The views of a scene show one set of named points, each view turned or mirrored, and shifted as a whole, with a little noise and some points left out.
(in the rows, 128 means zero)

Scene 1
View 1
<246>: [170 139 154 119 101 111 152 109 129 116 101 129 114 112 123 126 117 133
 118 120 135 119 106 128 106 125 139 136 141 131 115 147 121 110 100 147
 119 156 103 163  94 142 146  97 120 128 137 169 145 133 135 120 149 167
 119 173 127]
<56>: [195 161 153 101 128 102 144  94 177 140 126 129  94 131 135 168  96 119
 120 105 139  84 103 137 100 127 116 145 135 112 110 129 130 107 100 139
 126 122 144 154  98 152 126  88 110 118 149 188 153 146 152 137 160 141
 128 179 122]
<211>: [132 108 179 141  76  81 166 152 136 110 119 115 160  90 122 165 122 152
 140 120 176 143 112 148  79 140 174 111 175 141 122 156  72 122  91 141
 144 161 155 176  89 216 163  81 154 162 146 141 149 182 111 114 168 175
  99 152 142]
<90>: [197 142 145 108 116 132 152 105  81  92  76 138  99 113 116 100 123 137
 105 126  97 122 113  94 148 112 147 139 120 124 125 171 149 116  93 150
  87 165  64 143  83  99 135 107 120 119 155 176 138  86 147 108 140 187
 110 184 114]
<194>: [178 154 153 109 105 121 136 101 129 110 123 123 101 127 124 164 105 117
 118 121 151 106 111 109 105 112 139 160 117 118 120 141 115 123 112 146
 118 138 118 164  82 144 127 104 117 141 144 168 138 132 130 124 157 147
  95 170 134]
<85>: [197 140 175 114 162  71 157 122 120  94 118 116 115 114 107 126 109 155
 120 102  96 103 130 121 154 120 136 134 146 102 127 155 107 152 100 117
  76 130 134 135  83 167 125 120 138 108 169 156 143 137 119 119 160 152
  82 163 119]
<192>: [165 157 142 109  77 135 127  74 174 143 118 136  95 130 135 136 105 107
 116 125 162  97  90 142  73 130 109 165 123 134  94 113 141  86 120 155
 149 154  91 186 109 116 148  92  89 131 109 184 141 138 136 138 151 144
 150 182 137]
<222>: [203 142 171 108 156  84 164 139 110  94 116 120 113 114 126 178 105 142
 125  99 120 112 131  96 142 110 161 121 144 101 142 171  99 146  81 135
  92 120 164 127  68 187 113  93 147 132 190 169 153 132 146 115 165 174
  72 171 116]
<224>: [186 162 146 104 112 115 139  96 175 143 129 131  94 131 144 186  93 114
 122 106 163  88  98 134  84 125 125 149 133 121 111 129 125 100 101 148
 145 125 149 161  95 159 129  79 109 134 144 189 149 148 158 139 163 144
 132 183 125]
<159>: [181 157 150 109 114 118 125  83 130 111 118 126  94 132 113 123 103 120
 113 126 126  95 113 121 122 116 120 178 108 111 108 134 132 132 125 134
  99 146  82 165  92 118 134 123 103 122 131 162 135 122 114 124 152 133
 105 167 138]
<235>: [196 170 145 103 132 120 116  58 139 113 117 129  76 140 107  97 102 116
 103 127 102  80 110 121 133 115  94 194  97 109 101 122 156 130 140 124
  84 147  57 164 103  85 129 141  82 104 123 171 130 106 110 133 142 119
 116 179 136]
<88>: [136 111 181 135  86  93 153 164  56  59 135  94 160  93 100 175 125 147
 144 130 175 170 149  87 120 103 209 140 135 121 150 188  51 180 113 138
 100 154 135 167  59 214 134 113 171 196 168 117 133 151  76  92 173 168
  13 137 169]
<201>: [139 130 154 125  58 124 138 101 129 115 105 127 122 112 116 108 126 128
 121 139 155 132  98 137  87 133 141 153 137 147 104 138 120 103 119 149
 133 180  73 189 100 132 164 101 115 146 113 157 135 138 113 117 150 161
 130 165 144]
<49>: [155 164 156 109  90 108 113  74 203 149 164 116  97 140 126 179  89 103
 127 120 185  79 100 155  63 125 107 190 118 124  92  98 111 115 141 132
 150 131 137 189 102 162 137 103  96 141 113 169 140 174 106 144 170 100
 124 162 161]
<17>: [175 150 161 111 112 101 143 109 153 124 130 119 109 125 125 169 101 127
 129 114 154 104 109 129  98 121 136 149 134 121 116 138 112 120 101 139
 126 132 142 162  89 171 133  94 122 138 145 168 147 149 132 128 163 146
 106 167 134]
<166>: [182 154 153 111 116  98 139  87 183 140 119 132  97 126 126 131 103 127
 115 110 132  82  95 155  97 140 103 152 137 124  97 116 137  99 111 137
 126 143 114 166 110 137 145 100 101 108 125 182 144 146 137 141 150 138
 145 178 121]
View 2
<201>: [144 142 171  90 153 109 153 119 158 192 148 148 145 120 110 130  89 157
 158 167 140 145 126 145 147  96 127 147 112 165 162 130 112 161 104 121
 116 132 177 116 105 164 100 102 113 107  88 118  92 137 127 138 169 107
  88 126 125]
<224>: [109 131 172 155  61 103  78 106 105 176 135 127 155 145 127 113 105 135
 120 152 151 167 135 119 106  50 186 129  83 156 141 141 132 121 134 130
 116 158 167  93 162 169  95  65 100 129  88 120 149 131 169 130 169 131
 117 163 129]
<17>: [111 126 154 131  94 105 114 120 121 178 151 129 145 130 116 139 112 128
 141 157 148 151 131 115 120  67 158 128  94 142 153 128 127 122 118 144
 122 153 167 114 149 164  96  79 121 136  94 133 123 135 153 133 150 133
 121 152 129]
<88>: [114 122 112  97 182 134 199 153 130 197 152 113 163  83  63 216 125  99
 164 139 146 105 155  69 131  70 106 106 107  76 195 122 127 116  52 201
 131 122 168 160 135 140 135 103 199 149 106 178  86 161 135 133  64 172
 137 128 127]
<246>: [132 138 162  89 118 108 136 112 133 176 172 135 136 132 107 130 106 134
 146 169 145 139 119 129 130  83 141 126 108 142 157 130 126 140 112 129
 121 144 163 110 135 176 110  93 119 118  95 121 136 132 146 120 163 120
 103 134 119]
<90>: [120 139 140  34 141 106 143  91 129 144 208 115 100 141 103 135  99 126
 130 179 129 128  90 110 115  92 126  94 129 145 164 128 124 151 108 114
 121 118 134 103 128 182 161 118 106 112  87  95 165 115 128  98 160 103
  89 101 100]
<49>: [ 98 127 153 173  81  87  80 127 128 171 102 161 150 122 147 125  94 151
 145 138 133 181 149 132 127  77 167 156  84 190 135 122 114 126 138 135
 114 164 182 122 143 149  46  66  81 139  77 135  60 134 137 167 155 122
 130 165 137]
<211>: [153 131 175 131 137 133 173 144 144 235 149 132 184 109  81 157 125 128
 168 169 173 128 148 133 146  63 138 154  89  92 171 133 133 121  83 170
 127 163 202 122 140 166  86  79 173 132 116 170 119 161 167 127 139 158
 112 156 136]
<235>: [ 82 139 109  66 104  75  94 105 125 109 186 155  77 137 152 119  96 136
 136 166 108 162  92 129 118 104 131 117 124 199 136 108 105 150 147 104
 124 142 134 126 133 169  99 109  52 129  64  91  90 105 108 132 154  86
 116 125 104]
<192>: [126 141 180 128 101  92  98 100 142 171 129 150 142 139 133 101  80 161
 134 154 140 171 126 146 130  90 159 139 102 199 140 131 112 156 135 104
 107 139 168  98 124 165  89  83  78 110  77 103 100 124 133 146 188 101
  92 138 126]
<166>: [117 136 164 112  80  96  96 110 128 164 169 150 128 140 137 105 103 144
 142 173 142 164 109 149 127  84 160 143  99 170 134 126 120 137 145 113
 123 168 167 102 144 177  71  80  82 126  85 115 125 123 147 130 184 107
 111 157 121]
<56>: [105 130 158 131  68  99  87 108 108 167 160 132 132 141 129 115 110 132
 130 165 143 160 120 126 111  60 173 130  91 154 140 133 131 121 139 130
 122 162 163 101 160 176  89  71  96 133  89 122 144 128 162 124 169 124
 120 159 122]
<159>: [ 95 136 127  88 121  87 120 115 130 136 159 146 107 128 133 138  94 140
 144 155 117 156 115 115 124  93 133 119 116 179 152 117 110 146 120 123
 122 134 148 130 128 157 104 102  87 130  74 110  81 120 114 142 141 108
 115 126 115]
<194>: [103 127 143 113 111 101 116 111 122 162 149 127 133 130 114 139 100 127
 137 151 136 151 132 104 113  70 150 117 103 155 155 126 123 133 111 138
 118 135 155 115 142 160 119  88 112 131  84 123 117 131 138 136 142 127
 118 137 122]
View 3
<201>: [174 126 187 159  98 135 113 125 163 102 134 137 124  99 163 179 110 120
 110 127 151 109 155  95  93 139 122 104 137  84 127 119 102 204 177 133
 111  69 118 194 148 106  93 117 108 124 173 145 103  52 144 142 106 125
 122 163 110]
<222>: [185  95 145 141 164  72 148 138 126 165  74 146 112 131 122 140 143 123
 104 149 163 169 149 156 119 112 112  92 119 136 111 162 135 143 152  70
 136 144 125 184  99 136 118 135 150 147 133 115 147 104 119  87  97 141
 136  85 148]
<49>: [157 120 200 133  97 147 138 100 163 138 127 168 199 144 132 127 154 113
 124 139 130  44 157  98 112 189 145 159 163 124 105  84  99 158 155 112
 118  93 131 191 118  67 119 129 111 114 172 168 124 117 135 148 128 150
  86 133  62]
<235>: [118 153 157 129 125 182 146 120 140  95 173 142 138 149 179 171 136 107
  78 156 146  64 190 137  92 116 160 103 116 148  96 159  65 187 173 155
 108 111 142 195 131 112  91 162 116 176 152 177  99 112 175  90 137 148
 135 127  93]
<56>: [167  98 177 146 142 119 140 124 133 149 113 157 161 150 130 131 141  89
 121 167 154 107 167 120  85 146 112 134 131 141  90 130 104 158 155 128
 102 117 121 195 122  86 101 147 116 147 155 140 155 119 150 126 117 136
 109  97 102]
<159>: [143 139 163 139 112 153 134 114 149 104 144 145 137 131 163 168 133 122
  91 135 147  85 171 123 115 129 152 109 129 127 107 141  87 184 165 128
 122 105 140 190 122 116 106 140 120 147 158 161  92  91 155  99 125 143
 131 145  98]
<90>: [162 125 146 161 143 124 130 135 122 103 132 131  90 116 169 189 105 106
  82 148 174 150 177 132  91  80 113  77 100 126  98 185  97 203 170 143
 115 114 125 199 136 135  81 145 123 170 145 128 110  65 167  77 111 115
 156 143 137]
<17>: [177 108 177 145 129 109 134 122 141 143 101 156 150 130 133 141 142 113
 117 144 152 114 155 116 107 147 120 125 139 122 110 124 117 164 156 102
 122 112 124 190 118 103 111 132 123 130 155 139 137  97 129 128 111 140
 112 117 107]
<166>: [152 114 182 147 134 143 128 123 140 131 138 152 155 142 148 140 137  90
 114 169 146  89 165 109  69 153 120 123 135 136 104 125  86 172 172 147
  94  93 121 191 138  85  92 145 101 144 163 154 147 106 154 149 120 141
 113 103 100]
<88>: [203 111 148 141 105  63 132 126 164 140  63 137  96  79 137 177 136 193
  99  83 150 161 120 145 176 129 149  81 145  79 164 122 161 165 153  14
 180 114 136 179  96 168 147  87 169  96 149 120  82  46  73  90  88 152
 140 153 153]
<192>: [162 118 195 158 107 153 129 109 148 114 142 154 165 132 151 156 121  85
 120 147 153  81 169  87  80 153 117 141 139 116  91 115  90 192 162 160
  96  86 116 201 143  70  92 138  97 137 171 154 125  87 167 137 125 124
 104 152  80]
<85>: [157 116 144 128 161 103 140 145 131 146 107 134 105 134 145 145 147 134
  85 158 149 136 149 165 100 118 139  76 115 138 129 159 109 149 181  86
 129 124 134 178 111 147 109 139 149 154 139 141 134 108 124 108 103 157
 142  68 142]
<211>: [213  88 180 151 118  66 111 140 164 160  73 145 123  88 123 143 134 149
 128 125 140 154 110 115 109 163 112 101 154  78 154  96 149 156 173  52
 136  86 109 179 121 124 128  93 136  92 164 120 145  60  83 168  83 146
 111 108 143]
<224>: [181  95 184 154 132 113 138 114 136 150 104 167 171 145 122 131 135  87
 129 159 158 105 162 104  98 154 104 148 139 135  84 125 111 162 145 129
 109 115 116 198 124  73 107 141 113 134 162 134 154 107 149 127 117 126
 101 119  92]
View 4
<192>: [145 105 128 119 137 127 122 117 170 124  58 140 113 149 132 117 146  91
 110 137  56 115 113 135  97 171 142 176 103 107 194  91 117 111 109 143
 142 126  73 115 131  94  94 200 111 171 146 138 133 134 131 165 141 132
 117 141 140]
<224>: [136 104 129 134 149 113 132 135 139 116  77  92 123 131 151 109 129 102
 132 128  99 117 114 117 113 141 131 185 120  75 169 120 106  90 110 144
 137 137 102  96 152  90 103 187 131 163 184 135 139 151 111 175 133 129
 138 137 156]
<90>: [170 164  87 133 130 109 170 112 187 167  48  68 120 129 123 125 130  61
  92 107  70 108  54 150  92 116 119 140  93 126 215 158 107 166 134 122
 109 139  86 127  96 133  69 140 177 130 162  88 159 108 142 162 118 183
 114 131 136]
<88>: [120 194 109 103 135 132 154 108 107 139 165  89 143 131 110 157  33 103
 155  79 180  99  71  86  87  88 120  98  61 167 132 144  93 118 104 108
 118 168 180  50  80 191 155  94 140  74 164 108 176 143 197 153 123 169
 116 156 176]
<17>: [134 122 122 129 150 119 145 125 137 119  97  87 124 132 130 129 117  95
 132 119 117 117 109 114 113 134 139 162 102 101 163 123 104 107 109 129
 129 149 116  85 143 113 121 164 139 145 170 135 144 147 135 173 136 134
 130 141 156]
<201>: [144 135 130  97 146 131 134 117 169 139  88 147 116 156 119 136 107  81
 110 122  78 106  98 126  89 146 133 143  69 150 194 102 132 126 117 137
 121 127  78 104 104 119  93 154 107 148 136 117 150 130 175 160 141 151
  88 153 141]
<194>: [144 135 108 132 128 122 146 112 147 131  82  89 126 128 127 122 118 100
 126 113 105 113  92 124 101 139 134 155 108 110 172 121  96 119 107 130
 137 149 123  99 119 129 115 167 145 135 169 123 147 133 133 164 130 146
 133 137 159]
<235>: [172 138  75 145 126 119 166  85 195 138  39  91 107 140  89 145 181  76
  88 126  59 125  92 169 104 193 164 154 116 119 214 105  84 167 110  99
 145 158  96 135 125 143 117 197 163 153 131 139 119 104 132 165 132 149
 126 122 127]
<85>: [153 149  92 145 172 107 193 121 145 139  96  26 119 123 110 155 129  72
 123  99 146 121  88 122 130 119 149 136  95 111 175 165  91 163 124  98
 100 174 129  87 139 132 126 128 188 134 172 132 139 135 156 187 129 149
 131 134 144]
<56>: [141 105 117 141 158 111 147 129 146 122  73  71 120 129 138 121 149  95
 124 127 100 119 112 122 123 147 144 180 118  79 174 127 107 112 114 129
 127 147 100  98 161  93 107 181 147 167 181 143 134 144 118 178 136 127
 139 134 149]
<246>: [144 136 118 118 151 116 151 125 156 140  82  95 116 138 130 133 117  77
 115 114  98 111  93 124 103 126 131 150  88 123 187 133 120 132 123 130
 111 140  91 102 122 112  94 152 141 146 163 112 149 134 154 168 131 152
 112 143 145]
<211>: [114 133 154  95 180 127 144 150 113 125 151 107 127 147 140 141  61  92
 151 104 156 104 113  78 106  95 126 138  58 128 145 135 136  99 122 134
  95 141 112  53 123 106 114 113 104 138 168 126 160 163 192 172 143 137
  96 168 163]
<222>: [139 151  99 144 155 105 178 127 127 138 102  17 130 110 137 130 107  85
 138  94 151 117  80 107 122  88 126 145 108  89 158 178  91 129 121 115
 108 163 140  78 133 130 114 124 186 123 202 115 159 145 131 182 122 156
 149 135 162]
<166>: [147 103 123 127 166 119 150 130 163 124  66  96 110 144 123 131 158  79
 111 133  86 123 120 135 121 164 154 176 103  92 193 112 115 126 118 125
 123 142  82 108 152  89 103 182 136 181 155 147 122 138 134 182 141 129
 117 138 139]
View 5
<246>: [173 130 113 173 156 117 113 114 104 112  68 134 151 109 116 131 152 124
 174 137 142 160 164 124 111 105  98 114 150 149 128 149  87  95 163 114
 161  99  95  96  80  94  93 100 171 103  75 136  80 138  87 108  55 104
 107 120 118]
<85>: [177 153 141 129 175 141 107  88  77 100 128 135 186 107 124 137 167 109
 168 107 127 174 169  85  97 134 113 114 120 146 129 167  60 129 207 118
 145 102 106 102  95  80 125  93 174 118  77  96  81 130 111 110  66 112
 139  99 100]
<192>: [166  96  98 199 154  78 138 125  96 113  34 128 131 112 138  97 158 123
 181 142 148 164 132 159 130  93  68 151 185 149 143 160  89  77 135 114
 181 101  88 107  94 105  52 102 138  71  71 165  95 147  84 119  53 148
  91 132 125]
<159>: [150 128 113 143 155 129 145 115  88  98  80 126 143 117 118 104 158 105
 174 121 136 181 145 136 127 108  80 146 178 153 139 158  91 116 158 120
 154 131  94 110 105 102  50  71 133 104  64 114 104 154  90 127  64 123
 122 124 127]
<88>: [152 167 138  78 129 166 103 126 165 104 138  93 163 118 106 143 113 100
 148 135 178 136 213  56  88  84 132  58  96 162  86 136 123 148 144 101
 140 126 125 126  85 120 104  42 195 166 117  95  56  80  92 158 104  22
 129 136 146]
<90>: [172 162 100 180 165 157 120 108  79  96  76 153 139 107  71 150 149 131
 193 130 121 159 165 140 130 124 109 106 174 167 133 141  88 116 182  97
 124 122  78  84  84  64  90 102 163 135  42 110 102 174  75  85  20  93
 144 105 119]
<17>: [169 122 117 162 158  95 118 109 107 113  89 117 165 111 139 108 145 123
 177 128 157 152 148 108 101 100  93 128 126 149 127 171  82 103 156 110
 175  88 108 119  94 103 101  94 167  94  87 137  88 115 111 133  75 131
 107 127 122]
<194>: [159 128 108 157 157 112 131 113 102 106  92 122 149 109 117 110 135 122
 187 123 153 149 147 120 113 101  95 130 142 159 127 170  92 113 154 105
 158 108 100 116  96  92  87  85 152 107  75 128 104 128 104 137  65 119
 116 126 131]
<235>: [150 130 115 152 176 128 157 101  53  88  78 138 144 112 113 103 177 104
 175 108 109 202 128 151 135 126  68 171 200 149 153 161  73 119 182 127
 144 140  82 103 114  90  40  77 114  96  41 101 118 185  92 117  45 151
 136 110 116]
<201>: [156 119 115 174 142 118 120 131 123 108  35 126 133 117 123 128 154 116
 157 150 150 174 172 133 122  92  88 110 183 152 134 125 106  89 134 117
 168 115  89  97  82 113  52  85 160  96  83 146  66 137  62 109  58  85
  94 129 126]
<222>: [181 163 125 145 171 131 106  90  97 110 137 132 180 101 108 135 134 128
 195 114 149 128 166  78  92 124 127  96  87 160 114 183  69 123 193 100
 145  83 108 113  90  70 153 103 191 130  80 107  94 109 126 125  62 104
 136 106 115]
<49>: [153  83 120 155 151  60 146 120 103 119  66  99 157 117 174  64 157 106
 166 123 160 175 124 121 103  85  56 171 150 136 136 183  84  89 131 124
 199  96 108 138 110 129  54  73 130  57  95 154  95 113 112 161 100 169
  81 142 129]
<224>: [176 112 100 193 159  72 125 111  98 124  73 127 155 108 143  97 141 136
 198 132 160 138 131 126 106 102  85 137 128 151 132 186  75  83 151 105
 178  75 103 119  95  94 103 111 161  77  77 160 105 116 117 132  64 155
  97 127 124]
View 6
<88>: [115  65 104 110 146 188 112 104 178 108 148 151 177 142 192 155 125 131
 143 107 160  96  93 137 171 127  86  77 177 102 119 133 168 121  98 170
  62 141 186 189 148 156  86 189 190  80 126 106 144 149  96 212 134 155
 134 123 135]
<166>: [181 103 164 135 149  76 153 174 116 174  97  93 145 154  95 111 137  89
 123 178 141 126  90 133 159 119 134 163 139 149 134  91 167 140 141 155
 135 110  86 139 108 126  88 105 127 137 188 168  28 166 128 110 151 165
 116 105  90]
<56>: [165  87 155 109 141  90 136 187 119 162 101 116 148 148 109 104 160  79
 120 177 150 129  77 133 164 129 135 162 147 174 134  90 158 134 136 157
 127 113  82 151 116 113  94 120 149 136 170 169  35 166 138 120 145 181
 119 113 101]
<159>: [177 115 117 124 166 126 160 136 135 196 100  92 151 157 107 135 131  98
 122 144 139 119 105 146 155 138 114 145 141 129 136  89 173 139 149 171
 126 101 107 140 101 140 105 124 141 115 180 148  94 181 112 109 132 124
 136  83 120]
<224>: [159  67 144 107 136 103 135 195 115 165 105 116 141 149 115  99 165  82
 112 178 151 136  83 124 170 122 139 170 134 159 121  95 150 120 137 143
 139 121  84 156 121 127  90 138 153 138 155 163  28 166 140 119 144 183
 111 104  92]
<17>: [150  80 142 114 141 111 131 165 132 151 111 121 152 147 129 116 152  95
 122 162 151 122  85 130 166 125 120 145 150 147 130 105 155 126 132 159
 115 125 107 162 126 128  88 144 152 124 162 151  56 157 129 139 146 175
 121 112 102]
<222>: [143  95 142  81 142 131 124 154 153 110 121 138 165 136 159 140 158  77
 142 157 162 106  52 156 175 146 134 141 183 195 129  91 171 130  98 173
  70 112 122 177 130  99  92 123 186 117 130 153  97 170 145 177 123 200
 135 127 142]
<246>: [168  92 154 126 146 121 155 154 131 162 116  93 161 148 126 130 125 102
 128 167 145 102  87 152 165 118 140 157 153 141 115  93 186 119 109 157
 108 126 121 154 118 148  81 104 159 120 161 148  57 170 119 137 139 159
 122 102 101]
<85>: [166 127 155 107 159 105 132 134 151 121 110 119 164 145 141 148 134  92
 148 151 146 104  62 161 160 145 121 125 185 182 143  95 183 148 112 191
  68 101 121 162 113  94  89 103 158 114 168 158 101 168 135 167 136 182
 137 129 145]
<194>: [161  85 120 107 148 131 143 155 133 169 109 114 155 150 127 122 150  93
 116 154 153 121  91 137 165 134 123 150 144 144 127  92 163 126 137 159
 118 113 108 154 121 133  97 137 161 121 153 148  80 173 124 126 130 155
 130  95 112]
<235>: [203 149 124 124 179 105 175 134 131 215  82  78 146 162  80 140 129  86
 120 149 132 125  97 162 149 146 119 162 140 151 146  68 185 151 159 183
 132  78  85 123  86 124 115  95 125 126 201 162  95 193 119  81 127 114
 141  79 129]
<49>: [160  68 130 139 149  88 129 183 120 182  88 126 126 158  97  91 157 106
 110 162 138 151 111  92 155 120 100 129 121 117 146 122 126 145 188 148
 163 117  82 145 120 128 100 178 118 136 202 152  35 149 116  99 161 150
 116 105  79]
<201>: [174  87 142 150 153 127 167 149 131 187 119  72 162 157 116 130 101 123
 120 151 143 104 117 145 160 103 129 146 136  93 108 101 183 114 114 146
 125 140 139 145 113 183  79 115 142 113 173 133  53 164  98 126 144 132
 114  90  81]
<90>: [187 129 134 102 160 145 180 130 138 182 119  66 175 150 123 160 116  82
 132 156 155  92  82 192 171 136 155 185 163 159 107  57 212 115  92 170
  91 110 127 148 101 149  93  64 174 113 142 146  99 199 125 130 113 142
 134  83 131]
<211>: [128  41 167 138 124 122 120 161 141 108 139 129 169 144 166 123 117 134
 136 151 153 102  94 120 170  97 123 109 162 105 111 139 164 112  91 149
  88 161 159 179 144 159  57 157 161 106 148 130  40 128 109 197 164 188
 107 133  81]
<192>: [180  83 141 137 146 104 165 179 111 208  98  80 142 160  94 105 133  97
 105 172 141 125 111 127 161 111 137 175 119 122 119  92 162 122 148 139
 157 123  96 140 106 157  91 119 132 135 180 158  25 170 118  89 148 138
 113  85  74]

In a view up to two points have been moved. Name them for each view, in the order of its rows, or write -.
view 1 | <159>
view 2 | <224>
view 3 | <211>
view 4 | -
view 5 | -
view 6 | -
